Each row is a point on a landscape with many valleys, with its height.
A ball rolls from a point to the lowest of its 2 nearest points, and stops where none of them is lower. Distance is the straight distance between rows; heights are no part of it.
q610: [ 92 126 133 125 125 127 160  97  95  84 143 175 130 102 122 132 125 169
 181 101 123  74 114  89  75 122 182 113 103]  (h 494)
q423: [123 137 134 159 124 133 126 132 130 146 145  97 128 141 129  91 162  93
 120 176 123 124 174 135 140 120 111 159 116]  (h 262)
q134: [127 135 163 117 121 171 121 106  95 139 113 127 126 133 154  66 155  98
 146 137  80 145 138 174 126 170 127 138  83]  (h 288)
q694: [110 100 122 126 165  91 114 116 120  91 129 148 105 106 109 149 123 170
 106  74 182  87 165  73  95 101 174 125 153]  (h 557)
q93: [141 105 122 129 138 130 116 147 117 117 122 157 115 166 194 154 187 110
  96 102 149 153 100 171  92 134 104 105 128]  (h 586)
q660: [108  92 177 118 144 123 148 131  69 138 129 176 122 163 191 104 132 121
 128 138 136 150  84 187  91 146 185 138  91]  (h 358)
q13: [135 106 105 109 149  86  84 148 176 125  89 156 144  84 103  95 110 176
  85  96 144  98  75  82 110  97 170  88 139]  (h 290)
q658: [138 106 142 146 156 112 136 140 115 126 158 170 111 159 199 127 173 156
 100 114 131 182  91 164  90 126 127 149 104]  (h 603)
q242: [163 128 119 149 137 137 114 132 119 180 126 114 131 106  83 124  62 158
 161 148  95 154 136 181 148 166 171 145 153]  (h 317)
q521: [ 95 114 121 165 109 161 193  96 121 135 162 135 146 148 120 133 131  66
 154 183 139 157 106 128  90 138  99  96  96]  (h 122)
q557: [121 166 114 110 146 151  93  90 120 124 169  81 101 134 134 153 173 135
 150 160  88  81 158 140 131 141 130 161 133]  (h 270)
q122: [151 156 113 153 113 117 150 130 131 134 148 114 132 172 108 162 173  89
 108 163 158 112 144 110 141 125  62  94 141]  (h 587)
q221: [147 171 107  55 104 145  98  95 103 118 108  81 138 151 138 181 122  85
 181  96 143  65 121 135 132 146 149  72 150]  (h 461)
q482: [151 130 131 154 152 106 139 127 144 109 161 176 115 137 163 142 158 179
  93  97 132 159  97 118  91 113 114 138 114]  (h 614)
q900: [162 108 143 154 137  87 164  88 147 179 161 118 140 122  91 122  44 146
 125 165 137 167 139 128 132 129 154 172 142]  (h 238)
q899: [124 115 102 105 142 136 108 141  78 111  94 111 126 182 151 189 139  98
 170  79 195  74 133 132 117 103 131  80 187]  (h 488)
q254: [144 135 166 135  98 130 116 148 153 113  68 109 157 146 126  86 172  85
 100 128 123 121 149 112 178 127  40  92 151]  (h 465)
q183: [130 122 154 128  89 142 152 137 108  79 132 168 144  97 118  77  95 124
 147 112  98 115  75 105 121 152 120 107  51]  (h 523)
q531: [148 117 107 176 113 100 134 101 149 112 152 127 104 124  52 144  81 138
 115 154 167 135 184 102 148 145 119 141 138]  (h 234)
q56: [121  84  80 132 141  89 180 141  60 102 167 181 144 128 124 140  82 166
 151 124 181 123  65  98 131 133 157  97 104]  (h 464)
q882: [124 120 140 131 125 139 164  84 128 142 154 141 141 147  85  98  36 109
 166 179 123 133 134 117 137 153 150 174  94]  (h 372)
q598: [145 133 137 136 136 119  81 149 133 154 118  83 116 134 165 160 167 133
 131 140  93 123 130 173 120 132 121 156 179]  (h 333)
q459: [106 126 100 132 141 127 152 107 157 213 176  92 110 148 131 143 145 115
 123 195 190 126 192 110 116  78 123 185 124]  (h 608)
q175: [120 126 149 127 126 125  91 179 138 134  89 117 125 162 164  90 200 117
 112 139 128 103 168 147 168 106  93 145 141]  (h 352)
q663: [126  80 171 113 133 143 160 119 171 200 106 159 136 154 147 106  69 108
  94 155 114 202  82 145 134 134 115 145 110]  (h 495)
q146: [126 113 156 137 143 160  92 187 148 132  53 153 129  91  88  92 125 146
 126  93  73 121 152 139 157 139 138 139 147]  (h 261)
q573: [107 135 125 150 126 152 170 120 136 165 207  67 136 158 164 128 170  74
  90 203 100 153 129 125 131 124  97 147 112]  (h 524)
q447: [103 145 113 122 154 185 138  87 108 111 157 150 122 160 112  89 114 129
 180 170 108 126 146 153 160 156 155 168  58]  (h 405)
q980: [130 158 137 163 126 141 143 156 165 127 152  71 166 134 113 114 158 110
  67 175 101 158 126  97 204 140  28 129 147]  (h 355)
q690: [137 103 106 137 165 104 128 101  48 109 180 103 124 118 132 186 107 160
 153  68 170 139 127  94  90 100 144 112 176]  (h 498)
q142: [119 122 112  92 167 139 100 113  34 124 135 109 119 138 148 158 114 141
 179  51 157 104 156 134 102 109 175 100 166]  (h 512)
q526: [157 122 154 172 136  96 126 131 135 140 154 118 116  86 113 130 108 198
 127 140  81 144  89 118 123 138 160 178 133]  (h 299)
q162: [162 134 104 132 158  85 102 143 155 139 103 167 105 126 106 162 112 205
  64  63 184 128 154 111 139 108 136 100 170]  (h 574)
q703: [115 159  77  56 133 140 109  68  94  94 158  98 120  99 113 204 103 146
 203  83 138 124 139 101 140 130 169 105 132]  (h 459)
q863: [139 140 123 182 116 107 208  88 104 153 154 168 137 138 113 174 118 128
 150 117 190 166 109 117  70 117 116  72 120]  (h 150)
q524: [117 140 116  69 103 133 118 148 150 106 108 132 135  66 143 117  96 150
 134  97  67 124  53 140 105 133 173 124  92]  (h 497)
q542: [ 86 161 120  52 130 143 101  88 168  66 107 151 102  94  93 133 113 158
 136 110 104 126 163 100 147 118 190 161  86]  (h 548)
q46: [105 152 148  47 110 166  90 138 132 123  99  92 135 153 181 125 194  81
 130 129  64  98 101 158 141 154 124 106 143]  (h 346)
q463: [107 108  82 102 127 156  96 174 138  53 126 148 124 149 136 138 128 101
 143 126 115  86 113 139 153 142 105 120 114]  (h 513)
q920: [ 72 141 100 151 125 176 191 106 112 154 180 103 141 156 101 129 131  74
 171 194 122 103 141 141 106 137 110  97 111]  (h 186)
q239: [111 128 139 124 121 152 107 142  94 122  93 132 111 147 159 114 185  86
 164 111 142  78 178 158 100 120 141 113 116]  (h 399)
q518: [144 151 116 139 118 155 153 123 161 134 121 142 149 169 141 110 134  68
  72 143 139 194 138 133 143 139  46  92 109]  (h 285)
q997: [138 129 125 124 115 136 127 139 104 168 104 140 118 174 188 142 191  80
  84 131 185 164 143 188 105 121 102 101 113]  (h 564)
q951: [106 143 154 142 151 180  99 134 127 123 104 125 133 130 113  39 134 112
 138 143  91 135 183 151 180 147 114 164  97]  (h 328)
q824: [130 119 122 156 132 120 137 117  96 120 123 121 117 139 140 170 163 117
 151 108 182 112 164 131  94 105 123 105 146]  (h 533)
q257: [129 136 169 139 105 141 143 151 128 149  84  68 168 136 143  65 182  77
  80 156 130 126 160 124 186 134  49 101 149]  (h 443)
q287: [127 146 101  44 141 105  99 105 122 140 109 105 154  68 133 122  80 171
 129  82 111 117  58 131 106 122 226  92 126]  (h 518)
q764: [158 128 140 145 136 121  93 181 145 166  76 137 115 135 176 181 177 135
  86 104 111 178  96 175 122 131  97 114 175]  (h 286)
q351: [120 132  99  34 164 119  99  99  85 123 142 124 133  92 138 135  73 188
 155  59 132 113  90 103 119 120 221 105 123]  (h 526)
q243: [128 118 141  92 141 115 105 160 168  88  84 155 143 128 158 133 137 113
  88  59 142 105 112 122  97  84 171  82 148]  (h 220)
q316: [180 147 103 167 101 117 156 117 149 126 138 139 133 148 102 161 110  92
 111 129 170 152 143 116 123 129  77  80 125]  (h 598)
q940: [180 113 108 142  85 104 158 112 112 120 153 133 136  95  74 120  44 140
 154 131 134 124 106 124 141 160 143 102 107]  (h 242)
q509: [139 124 136 162 114 135 138 118 135 103 147 142 138 125  75  90  65 128
 147 152 113 135 134 130 152 147 124 159  86]  (h 356)
q7: [ 90 150 119 173 117 135 142  89 109 113 140 120 111 118 101 146 168 117
 185 145 143  83 181  97  98 114 119 132 137]  (h 107)
q639: [172 116 154 151 164  70 138  89  87 160 150 129 134 122 133 123 132 184
 105 108 162 116 100 102  76 109 156 110 139]  (h 466)
q461: [102 131 152 183 113 123 155  88 117  96 137 156 116 103  89 111 142 134
 178 120 137  98 176  77  91 120 135 140 108]  (h 149)
q198: [124 138 150 138 123 132  89 194 159 157  51 110 144 136  96 121 170 115
 116 146  83 122 125 117 195 134  64 144 190]  (h 181)
q153: [103  84  77 121 143 106 140 141  61  96 174 158 131 110 124 154  80 163
 171  70 189 115  82  86 116 119 156  74 140]  (h 477)
q648: [106  85 174 131 138 165 139 150 154 180  80 137 153 133 130  62  94  95
  99 147  97 210 112 150 146 143 100 142 118]  (h 471)
q116: [145  95  92 101 139  99 124 127  68 104 170 118 134 103 144 161  89 158
 147  71 157 117  73 105  98 123 158  88 151]  (h 486)
q279: [126 112 154 136 136 138 137 116  82 135 112 148 111 133 144  99 146 117
 164 102 142 101 162 155  88 126 173 130 105]  (h 365)
q761: [ 87 165 108 134 155 153 131 120 106 132 204  90  99 149 154 135 199 140
 136 176  97  79 160 137 133 137 142 174 119]  (h 241)
q993: [169 139 118 152 140 112 125 158 161 180 103 173 128 121 127 140 129 186
  65  85 121 179  74 149 116 135 119  87 132]  (h 306)
q800: [147 113 174 166 143 108 147 116 154 202 128 124 132 117 102 112  63 153
 121 177  92 183 124 143 130 125 155 198 139]  (h 263)
q979: [121 176  74  83 107 143 115  64 124  92 153  89 108 106  97 198 117 132
 180 134 128  83 151  94 142 158 137 123 134]  (h 468)
q344: [ 70  98 122 114 117 167 172 114 131 211 153 102 125 142 143 101 136  72
 160 190 159 115 161 120  94 101 118 140  95]  (h 301)
q301: [129  96 146 122 148 117 131 162 102 113 151 166 133 122 167  99 110 185
 131 136  95 120  52 157 126 148 170 145  97]  (h 73)
q488: [103 136 160 114 112 129 132 191 126 159 113  83 141 150 159  66 216 124
  93 151 129  88 166 122 194 109  90 156 140]  (h 391)
q285: [141 139 117  64 135 172  96  95 125 106 103 140 108 124 118 133 113 129
 174  95 105 103 135 160 155 150 160 105  89]  (h 436)
q211: [112 126 124 126 138 177  81 173 144 114 128 115 123 128 161 113 162 131
 131 146  50 137 106 168 150 150 102 158 137]  (h 281)
q902: [ 71 169 141 108 133 171 122 118 124 103 136 105 117 130 120  78 197 124
 130 148  95  61 201  80 184 131 102 166 109]  (h 373)
q537: [129 152  72  62  78 165  98 138 147  87 115 111 123  97 130 150  81 114
 159 107  92 106  82 164 162 146 124 108 100]  (h 535)
q281: [123 110 165 126 142 124 116 153 130 102 131 172 125 105 138  77 121 176
 123 119  74 116  87 123 121 134 164 160 101]  (h 124)
q712: [108 143 133 108 140  99  90 139 145 102 128  99 105 156 161 155 193 126
 125 136 133  88 159 119 122 101 118 177 178]  (h 267)
q433: [138 134 138 183 132 136  99 175 157 158  88 112 128 112  75 139 146 132
 119 144  81 152 155 126 177 130  94 168 166]  (h 129)
q589: [116 159  94  84 101 169  84 165 162 119  92  97 129  98 107 152 102 127
 153 133  67 106  90 159 182 158 101 124 129]  (h 543)
q686: [108 103 151 157 140 116 178 113 105 164 128 156 123 141 136  97 137 111
 162 141 175 141 171 137  82  96 163 151  99]  (h 397)
q782: [120 122  99 100 125  89  99 174 184 124  88 125 146  64 107 144  97 147
  87  85 113 114  63 106 109  95 172  87 155]  (h 315)
q59: [148 124 153 140 144 108 171 104  76 138 167 145 129 136 141 120  79 155
 150 156 124 138  97 147 112 148 187 161 109]  (h 437)
q793: [125 111 119 108 168  77  89 128 128 107 115 130 108 117 122 171 112 187
  77  55 188 118 158  85 114  82 163 109 194]  (h 565)
q103: [104 157 129  98 105 104 112 157 182  37 113 132 144 122 137 156 134  89
 100 117 121 120 119 100 106 102 138 135 148]  (h 215)
q917: [130 132 144 107 114 161  91 156 112 145 108  93 130 152 145 121 163  83
 126 143  84 105 112 187 157 173 107  91 145]  (h 314)
q898: [102 167  93  80  91 129  79 162 181  96  87  93 130  98  92 171 102 131
 133 134  96 108 105 119 164 145 130 152 165]  (h 551)
q352: [ 77 151 122  91 143 176  71 175 165 107  97 111 122 118 123 126 155 144
 133 150  50 114 121 130 190 145 112 172 152]  (h 249)
q996: [109 147 171 144 132 162 149 146 128 139 106  52 172 110 147  43 179 102
  82 166 114 127 180 104 194 124  65 146 127]  (h 418)
q129: [158 108 109 137 144 120 136 107 115 161 126 114 134 138  84 117  53 111
 151 144 148 136 161 170 144 143 160 133 152]  (h 289)
q555: [123 140 128 142  99 139 137 147  80 169  99 130 124 158 185 165 220  90
 126 118 221 132 150 148  80  96 103  87 112]  (h 538)
q403: [157  89 154 127 168 101 110 150 103 162 103 141 122 128 160 116 142 168
  94  82 137 127  99 171  89 118 169 101 145]  (h 227)
q935: [113  91 146 127 150 124 100 184 152 135  79 177 142  88 118  66 134 184
  99 116  75 121  62 102 130 124 157 132 111]  (h 175)
q846: [147 136 124 149 135  92 105 145 135 146 145  91 108 148 155 160 187 135
 114 157 146 112 149 156 139 114  93 160 169]  (h 302)
q638: [126 126 144 139 126 160  93 157 145 117  88 140 132 128  89  76 104 114
 132 129  99 121 168 165 174 150 125 138 121]  (h 298)
q856: [138  79 109 114 127 105 119 170 125 117 142 145 124  98 164 143 107 172
 118 105 104 137  38 164 108 136 154 122 120]  (h 133)
q597: [ 90 150  95  72  96 144 118 153 175  89 106 138 118  59 109 117  83 154
 146  97  63 128  78 130 154 122 142 150  85]  (h 487)
q884: [133 105 160  99 130 121  84 174 156 120  58 145 126 137 183 135 163 109
  94  70 118 124 123 152 115 104 135  96 169]  (h 266)
q552: [154 163 105 150 124 108 110 150 168 129 102 158 116 170 109 153 131 143
  80 117 177 142 174 129 162 126  84 125 151]  (h 615)
q991: [118 140 111  71 128 108 118 132 143  90 135 123 150  84 145 128 105 144
 115  82 108 107  62 118  72 108 201 106 116]  (h 507)
q188: [123 111 104 137 145 138 158 110 117 169 203  86 120 167 164 152 148  86
 117 192 127 159 106 169 100 136 120 154 123]  (h 540)
q170: [108 116  65  79  98 140 112 154 137  48 129 130 115 115 140 156  89 112
 160  96 121  90  88 144 139 137 141 114 110]  (h 525)
q912: [125 137 123 165 137 138 114 160 174 115 139 107 132 138 141 134 182 129
  88 160  90 163 127 115 177 125  54 151 147]  (h 374)
q50: [ 83 147 133 131 152 181 102 121 125  88 136 125 120 131 132  61 174 134
 139 145  84 110 182 119 160 146 114 181  95]  (h 353)
q18: [ 93 133  94 131  97 127 157  98 118  66 160 150 119  86 112 181 108 148
 190 106 129 101 106  78  74 123 152 116 124]  (h 484)
q967: [131 128 144 146 113 151 135 119 133 141 112 108 154 142  69  76  87  52
 127 155 144 113 189 129 154 135  92 102 107]  (h 311)
q92: [146 134 131 173 116 141 164 113 158 113 153 153 151 142 120 106 125  93
 102 147 132 192 127 105 131 129  63 124  94]  (h 246)
q616: [169 107  95 136 170  77 106 131 129 164 128 156 132 123  96 129  93 206
  84  78 187 137 110 113 142 122 147  63 160]  (h 580)
q969: [161 134 107 150 107 143 113 180 172 113 102 164 135 125 135 144 135 134
  90 101 106 182  91 136 162 141  52  98 123]  (h 410)
q278: [ 93  99 169 129 132 117 185 100 100 190 152 147 117 159 201 134 129 120
 145 175 170 165 126 124  71  90 163 198  95]  (h 398)
q6: [113 164 118  80 100 121  92 127 169  85  92 100 133 143  89 149 120 114
 141 131 117  63 146 102 167 147 121 133 166]  (h 558)
q599: [159  81 105 125 132 105 132 147 115 127 114 174 139 125  97  95  80 154
 117  86 174  92  84 118 146 133 161  55 113]  (h 561)
q816: [157  89 148 149 152 109 126 163 134 184  85 171 128 133 128 114 142 158
  75  92 126 171  97 168 117 125 150  96 136]  (h 271)
q784: [136 136 115 154 115 114 112 127 151 109 134 105 112 139  50 148 110 126
 106 172 150 104 186 111 191 151  95 135 152]  (h 255)
q266: [ 97 131 150 132 114 165 180 143  95 155 179  54 139 131 178  91 208  79
  83 176  98 130 140 134 146 137  94 128 115]  (h 504)
q975: [139 123 173 172 121 126 139 125 146 163 126 125 134 127 161  81 160 109
  88 149 110 205 142 144 125 118  96 151 120]  (h 357)
q894: [127 141 119  61 166 131 100  84 109 103 130 126 112 106 138 146 107 172
 161  74 116 113 141 130 106 120 206 139 132]  (h 534)
q179: [109 126 121 197 121 114 185  84  96 101 166 148 133 113 105 175 121 154
 193 128 171 145 120 110  77 115 125  88 144]  (h 104)
q812: [133 111 176 149 118 148 109 134 115 147 108 115 117 126 161  78 158 102
 112 145  89 168 128 174 119 147 126 144 118]  (h 323)
q753: [184 122 106 148 102 119 138 109 126 140 145 102 136 120  67 135  56  92
 149 142 143 136 147 143 144 157 128 107 136]  (h 264)
q844: [121 145 132 131 129 157 161  70  95 145 146 125 133 151 111 103 100 112
 176 168 112 134 143 154 124 155 151 155  75]  (h 389)
q361: [177 124 150 139 108  91 171  86  69 153 153 135 151 112  95 114  59 130
 149 135 148 116 101 118 112 156 175  87 113]  (h 217)
q554: [149  89 113 129 113 127 132 155 134  93 119 173 128 117 115 108  94 129
 128  91 138 108  95 134 129 136 134  81 104]  (h 550)
q714: [123 161 114 138 135 164 157 139 177 156 129 110 161 158 144  95 145  99
  53 161 119 187 149 112 178 131  33 123 130]  (h 326)
q740: [138 111 139 155 113 165 118 172 159  92  99 136 144 110 151 101 145 114
 100 121  86 191  92 134 162 143  59 113 117]  (h 429)
q190: [ 81 122 132 127  91 172 177 157  84 157 133  96 137 142 184  87 232  72
 100 175 139 121 155 131 128 114 107 102  97]  (h 475)
q704: [ 97 155 112  84 123 100  94 140 166  58 121 107 132 148 139 181 146 114
 122 133 134 100 131 109 113 120 142 159 180]  (h 240)
q276: [134 139 162 197 100 128 171  88 123 130 138 135 130 115  85  92 140  85
 154 152 138 133 186  87  94 114 105 136  99]  (h 187)
q562: [145 154  93  57 117 149  99  77 119 100 112 108 130 121 116 176 111 115
 182  86 137  94 136 134 140 137 169  83 117]  (h 449)
q345: [126 103 121 135 130 121 182  72 114 190 181 107 122 160 155 164 112  88
 142 183 167 167 116 136  72 125 119 151 123]  (h 556)
q397: [128 107 161 128 129 138  99 180 181 120  72 159 141  85 116  91 143 151
  95  90  66 130 111 101 130 112 131 122 135]  (h 221)
q749: [123  77 162 104 137 139 151 144 109 159 106 170 143 159 142  84  63 113
 111 150 126 164  79 188 129 154 167 125 102]  (h 532)
q853: [132 130 127 154 105 134 212  86 123 158 142 172 138 161 136 148 112  90
 132 142 162 184 109 121  77 129 102 103 105]  (h 182)
q61: [ 99 147  59  49 116 126 112  87 115  79 152 119 101  87 126 173  71 161
 183  88 137 120 122 109 149 142 179 130 104]  (h 467)
q535: [169 119 114 129 169  84 102 112  92 124 162  89 110 123 148 208 124 166
 117  83 169 142 136 122  99  92 118 131 190]  (h 508)
q499: [127 132 148  93 104 111 113 174 195  76  79 144 155 104 146 134 135  97
  82  90 104 128 107 108 110  95 141  88 143]  (h 174)
q460: [136 135 151 186 120 117 133 102 146 137 140 125 120 123  91  81 135 103
 126 154 133 143 201 113 125 112 110 177 114]  (h 222)
q200: [105  68 197  98 121 151 157 114 122 184 100 162 139 159 169  83  63  90
 110 171 115 170  88 153 132 146 131 160 103]  (h 514)
q808: [163 136 166 186  99 118 176  88 142 131 141 136 146 114 102  93 132  93
 104 142 137 186 151  80 106 113  74 132  94]  (h 219)
q27: [ 97 168  86 102  96 133 128  90 145  53 148 104 117  90 101 186 112 120
 158 123 118 105 137  76  98 134 143 139 127]  (h 476)
q377: [107 168 113  67 134 135  85 100 151  79 103 121 117 122 123 155 121 146
 142 104 112  96 163 130 133 122 180 149 140]  (h 541)
q220: [136  92 118 141 107 114 177 159 119  85 137 206 145 128 111  81  86 129
 115 121 135 123  68 103 136 128 117  92  60]  (h 536)
q315: [145  99 114 129 135 102 171 136  64 114 179 153 144 134 144 139  65 154
 150 150 151 138  70 140 117 160 169 126 107]  (h 450)
q515: [121 119 124 123 134 124 134 118  95  86 143 177 117 109  96 103  92 166
 160 112 128  93 124 110 125 148 176 134  95]  (h 505)
q166: [128 149 102 154 145 121 135 109 191 168 151 140 111 168 113 132  95 131
  77 167 148 189 162 125 151 111  92 175 132]  (h 631)
q803: [123 101 104 138 155 109 149 100 134 198 158 109 106 149 130 132  95 122
 147 165 196 145 192 132 112  89 152 188 141]  (h 593)
q508: [105 162 119 108 111 131 117 126 133 104 135  97 125 157  83 129 155 110
 133 156 124  42 169  91 171 147  95 125 147]  (h 566)
q66: [113 119 167 119 115 153 138 101  67 141 124 152 119 149 165  88 150  96
 151 141 108 147 110 189  98 171 168 133  82]  (h 322)
q168: [174 145 162 145 115  80 111 115 132 150 120 101 105 118 174 173 178 138
 105  90 168 123 157 132  84  86 106 122 157]  (h 500)
q723: [134 176 134  75 134 158  83  86 151 124 135  94 112 114 128 154 151 138
 163 147  64 104 137 141 156 145 131 142 122]  (h 292)
q890: [177 138 122 141 144 111 102 178 162 163  86 154 117 107 141 190 148 176
  76  82 114 165  90 145 120 120 111 106 168]  (h 318)
q847: [166 126 137 160 103  84 166  97 105  99 181 141 138  93 109 144  91 164
 152 129 131 111  78  80  95 142 146 131 106]  (h 327)
q223: [ 89 140 112 205 122 113 160  86 106 124 157 124 123 118  93 163 143 143
 186 145 188 121 185 114  89 110 118 115 155]  (h 52)
q244: [118 118 182 150 146  97 190  99  76 150 165 144 128 147 177 122 104 137
 140 176 134 144 108 129  88 123 186 190 103]  (h 423)
q810: [102  97 138 133 126 135 155 117 109 197 140 120 122 144 169 103 145  94
 151 177 178 151 157 146  78  97 150 173  92]  (h 359)
q380: [100 138 126 164 134 150 130 117 109 111 176 105 110 134 176 114 217 117
 148 165  97 111 153 119 108 124 115 172 116]  (h 198)
q631: [106 106 115 108 160 134 109 132  55 109 117 109 117 150 149 177 117 129
 166  49 194  99 154 105  99  73 156  80 192]  (h 501)
q323: [ 81 132 134 119 135 165  77 196 165 101  56 121 133 123  94 115 141 131
 121 140  78 116 137 101 200 143  83 167 166]  (h 223)
q232: [120 105 119 137 163  89 192  79 109 182 155 157 122 150 124 138  73 140
 161 151 199 162 163 101 104  91 161 166 143]  (h 579)
q644: [158 177 124 100 104 141  83  91 158 124 119  97 114  84  92 157  99 152
 161 127  80 112 139 137 157 159 133 134 132]  (h 310)
q11: [131 159 107 157 139 110 151 107 168 173 171 101 116 161 115 138 148 115
  89 184 166 145 191 116 148 100  91 166 135]  (h 621)
q611: [160 104 137 154 156  88 141 104  88 136 162 134 123 119 131 126 104 163
 139 115 144 124 131 141 102 132 166 152 139]  (h 451)
q78: [135 160 107 159 121 133  98 175 184 113 108 152 125 136 133 157 158 146
  87 130 102 176 112 110 179 130  48 138 160]  (h 392)
q367: [121 121 120 175 147 122 134 113 122  99 172 129 105 140 165 155 192 128
 138 141 139 135 135 122  87 113 109 169 129]  (h 146)
q338: [130  99 165 163 127 152 149 164 142 134 103 162 161 120 137  81 110 131
  86 129  95 220  75 132 152 140  96 125  96]  (h 448)
q284: [167  92  80 122 169  86 119 135  90 139 134 162 143 125 117 117  86 170
 106  69 204 117  79  92 130 120 156  40 130]  (h 571)
q789: [172 121 167 152 148  69 120 115  98 168 130 113 113 109 150 126 158 171
 104  84 160 124 147 135  67  86 147 136 135]  (h 482)
q733: [155 132 153 137  98 158  93 156 131 157  90  88 128 107 113 156 123  97
 130 136  72 130 100 175 139 181 105 103 159]  (h 279)
q941: [ 92 133 110  72 119 153  87 181 165  76 105 128 147 170 142 126 152  92
 121 138  97  84  96 127 180 139  98 124 154]  (h 499)
q26: [ 96 160 164 112 124 147 137 157 124 121 136  75 142 135 124  59 199 125
 106 159  94  78 177  97 196 129  81 162 131]  (h 393)
q31: [156 115 152 164 105  97 199  92  86 140 141 163 150 127 101 133  96 129
 146 124 170 132 102 104  82 130 152  74 111]  (h 188)
q343: [168 149 117 126 115 145 104 107 132 163 117 111 119  63  68 141  74 180
 172 123  76 146 114 149 164 165 156 139 116]  (h 324)
q693: [133 123 157 134 130 126  82 182 161 130  56 149 129 141 160 116 175 117
 108 106 115 125 156 148 151 101 104 131 170]  (h 313)
q258: [124 139 116  79 156 183 100  85 118 103 125 163 114 141 104 109 132 147
 185 127 103 114 140 163 177 146 149 141  60]  (h 421)
q184: [175 129 119 182 129  77 160  80 141 135 179 130 117 128  78 146  77 153
 114 150 163 164 147 106 119 129 126 150 136]  (h 213)
q267: [116 150 123 123 109 114 134 129 133 116 143 102 124 163 112 161 178 102
 137 143 148  52 141  92 136 119  90 115 172]  (h 575)
q889: [187 142  90 160 118 109 127 145 160 123 123 148 128 147 110 177 104 140
  97 109 168 149 132 143 154 138  87  88 145]  (h 606)
q735: [132 148 126 145 115 137 116 120 146 140 123  91 140 137  54  96  99  96
 123 167 127  92 198 134 180 152 108 126 133]  (h 280)
q985: [110 152 115  77 127 134 102 123 107  98  97  94 132 166 141 170 141  88
 171  91 161  54 139 114 123 122 141 104 174]  (h 474)
q523: [119 113 142 144 136 105 205  61  98 189 167 132 130 152 140 157  82 121
 182 180 177 151 131 109  78 103 141 157 141]  (h 568)
q762: [124 136 140 105 106 153 122 121 133  78 126 159 125  91  97  93  99 140
 153 107  88 104 116 107 134 145 130 138  64]  (h 515)
q157: [152  94 133 130 149 123 102 156 135 119 125 136 121 114 156 147 125 160
 120  98 104 142  95 167 103 138 150 119 155]  (h 179)
q618: [204 135 116 155 133  77 125 105 124 150 151 117 116 113 127 187 111 173
  99  85 170 163 127 125 110 122 113  98 175]  (h 520)
q437: [119 120 128 116 120 144  96 172 165  69  87 141 146 155 121 109 149  94
 108 117 116 105 138 107 187 135  61 112 137]  (h 485)
q349: [134 119 152 161 126 145 131 130 160 119 125 131 158 127  65  71  71  88
 119 146 125 160 151 119 161 142  89 133 100]  (h 338)
q81: [149 149 138 160 116 104 142 116  95 157 128 117 108 136 172 168 190 115
 120 115 190 142 158 144  72  94 106 119 118]  (h 517)
q429: [134 147  87 159 150 115 139 129 163 124 140 174 114 168 113 140 126 136
  95 136 170 165 169 135 145 124 100 150 125]  (h 624)
q958: [141 129 185 177 145  97 148 131 131 163 141 146 134 115 117 102  92 181
 109 172  89 153 102 122 136 125 166 188 117]  (h 284)
q58: [137  93 124 111 154  97 108 138 151 107 101 169 134 119 132 109 128 157
  88  69 158  92  96  99  97  94 164  70 129]  (h 260)
q570: [ 85 137  67  63 104 132 109 123 155  72 132 135  85  75 118 142  66 176
 151 104 105 119 102 128 157 133 167 154  88]  (h 478)
q498: [ 97 120 146 132 103 163 132 143  83 150 105 119 126 137 167  81 207  61
 142 148 148 117 175 154 103 122 131 116 102]  (h 435)
q90: [121 119 132 159 141  97 137 109 122 101 127 158 109 119 121 153 159 135
 127  87 178  92 174  94  84  91 138 115 136]  (h 546)
q955: [ 82 133 123 124 128 174 182 115 126 172 178  88 140 150 101  95 129  61
 133 185 115 105 170 118 126 125 111 134  99]  (h 239)
q828: [104 179 149  40 116 126  95 150 143 152  97  75 141 168 161 123 193 116
 131 132  82  83 107 148 145 132 129 133 179]  (h 371)
q669: [155 127 126 141 108  95 121 109 149  98 174 115 118  73 125 149 105 180
 131 118 102 126  83 104  98 142 147 160 129]  (h 316)
q678: [173 110 153 153 105 133 110 164 129 179  84 111 126 121 136 164 144 102
  94 128 103 182  89 182 125 156 102  98 162]  (h 245)
q419: [118 126 137 116 133 141  85 173 166 116  97 111 130 115 170 151 176 125
 115 136  63 148 100 147 126 128 115 157 171]  (h 312)

For each start below, name the point where the ball stops.
q618 => q810
q616 => q184
q524 => q184
q316 => q301
q631 => q184
q200 => q276
q11 => q279
q18 => q184
q142 => q810
q941 => q301

Call two points neighbours if one is among the 2 nearest of the other. Go from one point of each pair to the other, from neighbour to neighbour, staying as low as possible. Name the highest point that can't be avoided.
q279 and q521 => q686
q499 and q433 => q598
q521 and q863 => q853
q301 and q678 => q890
q301 and q499 => q26
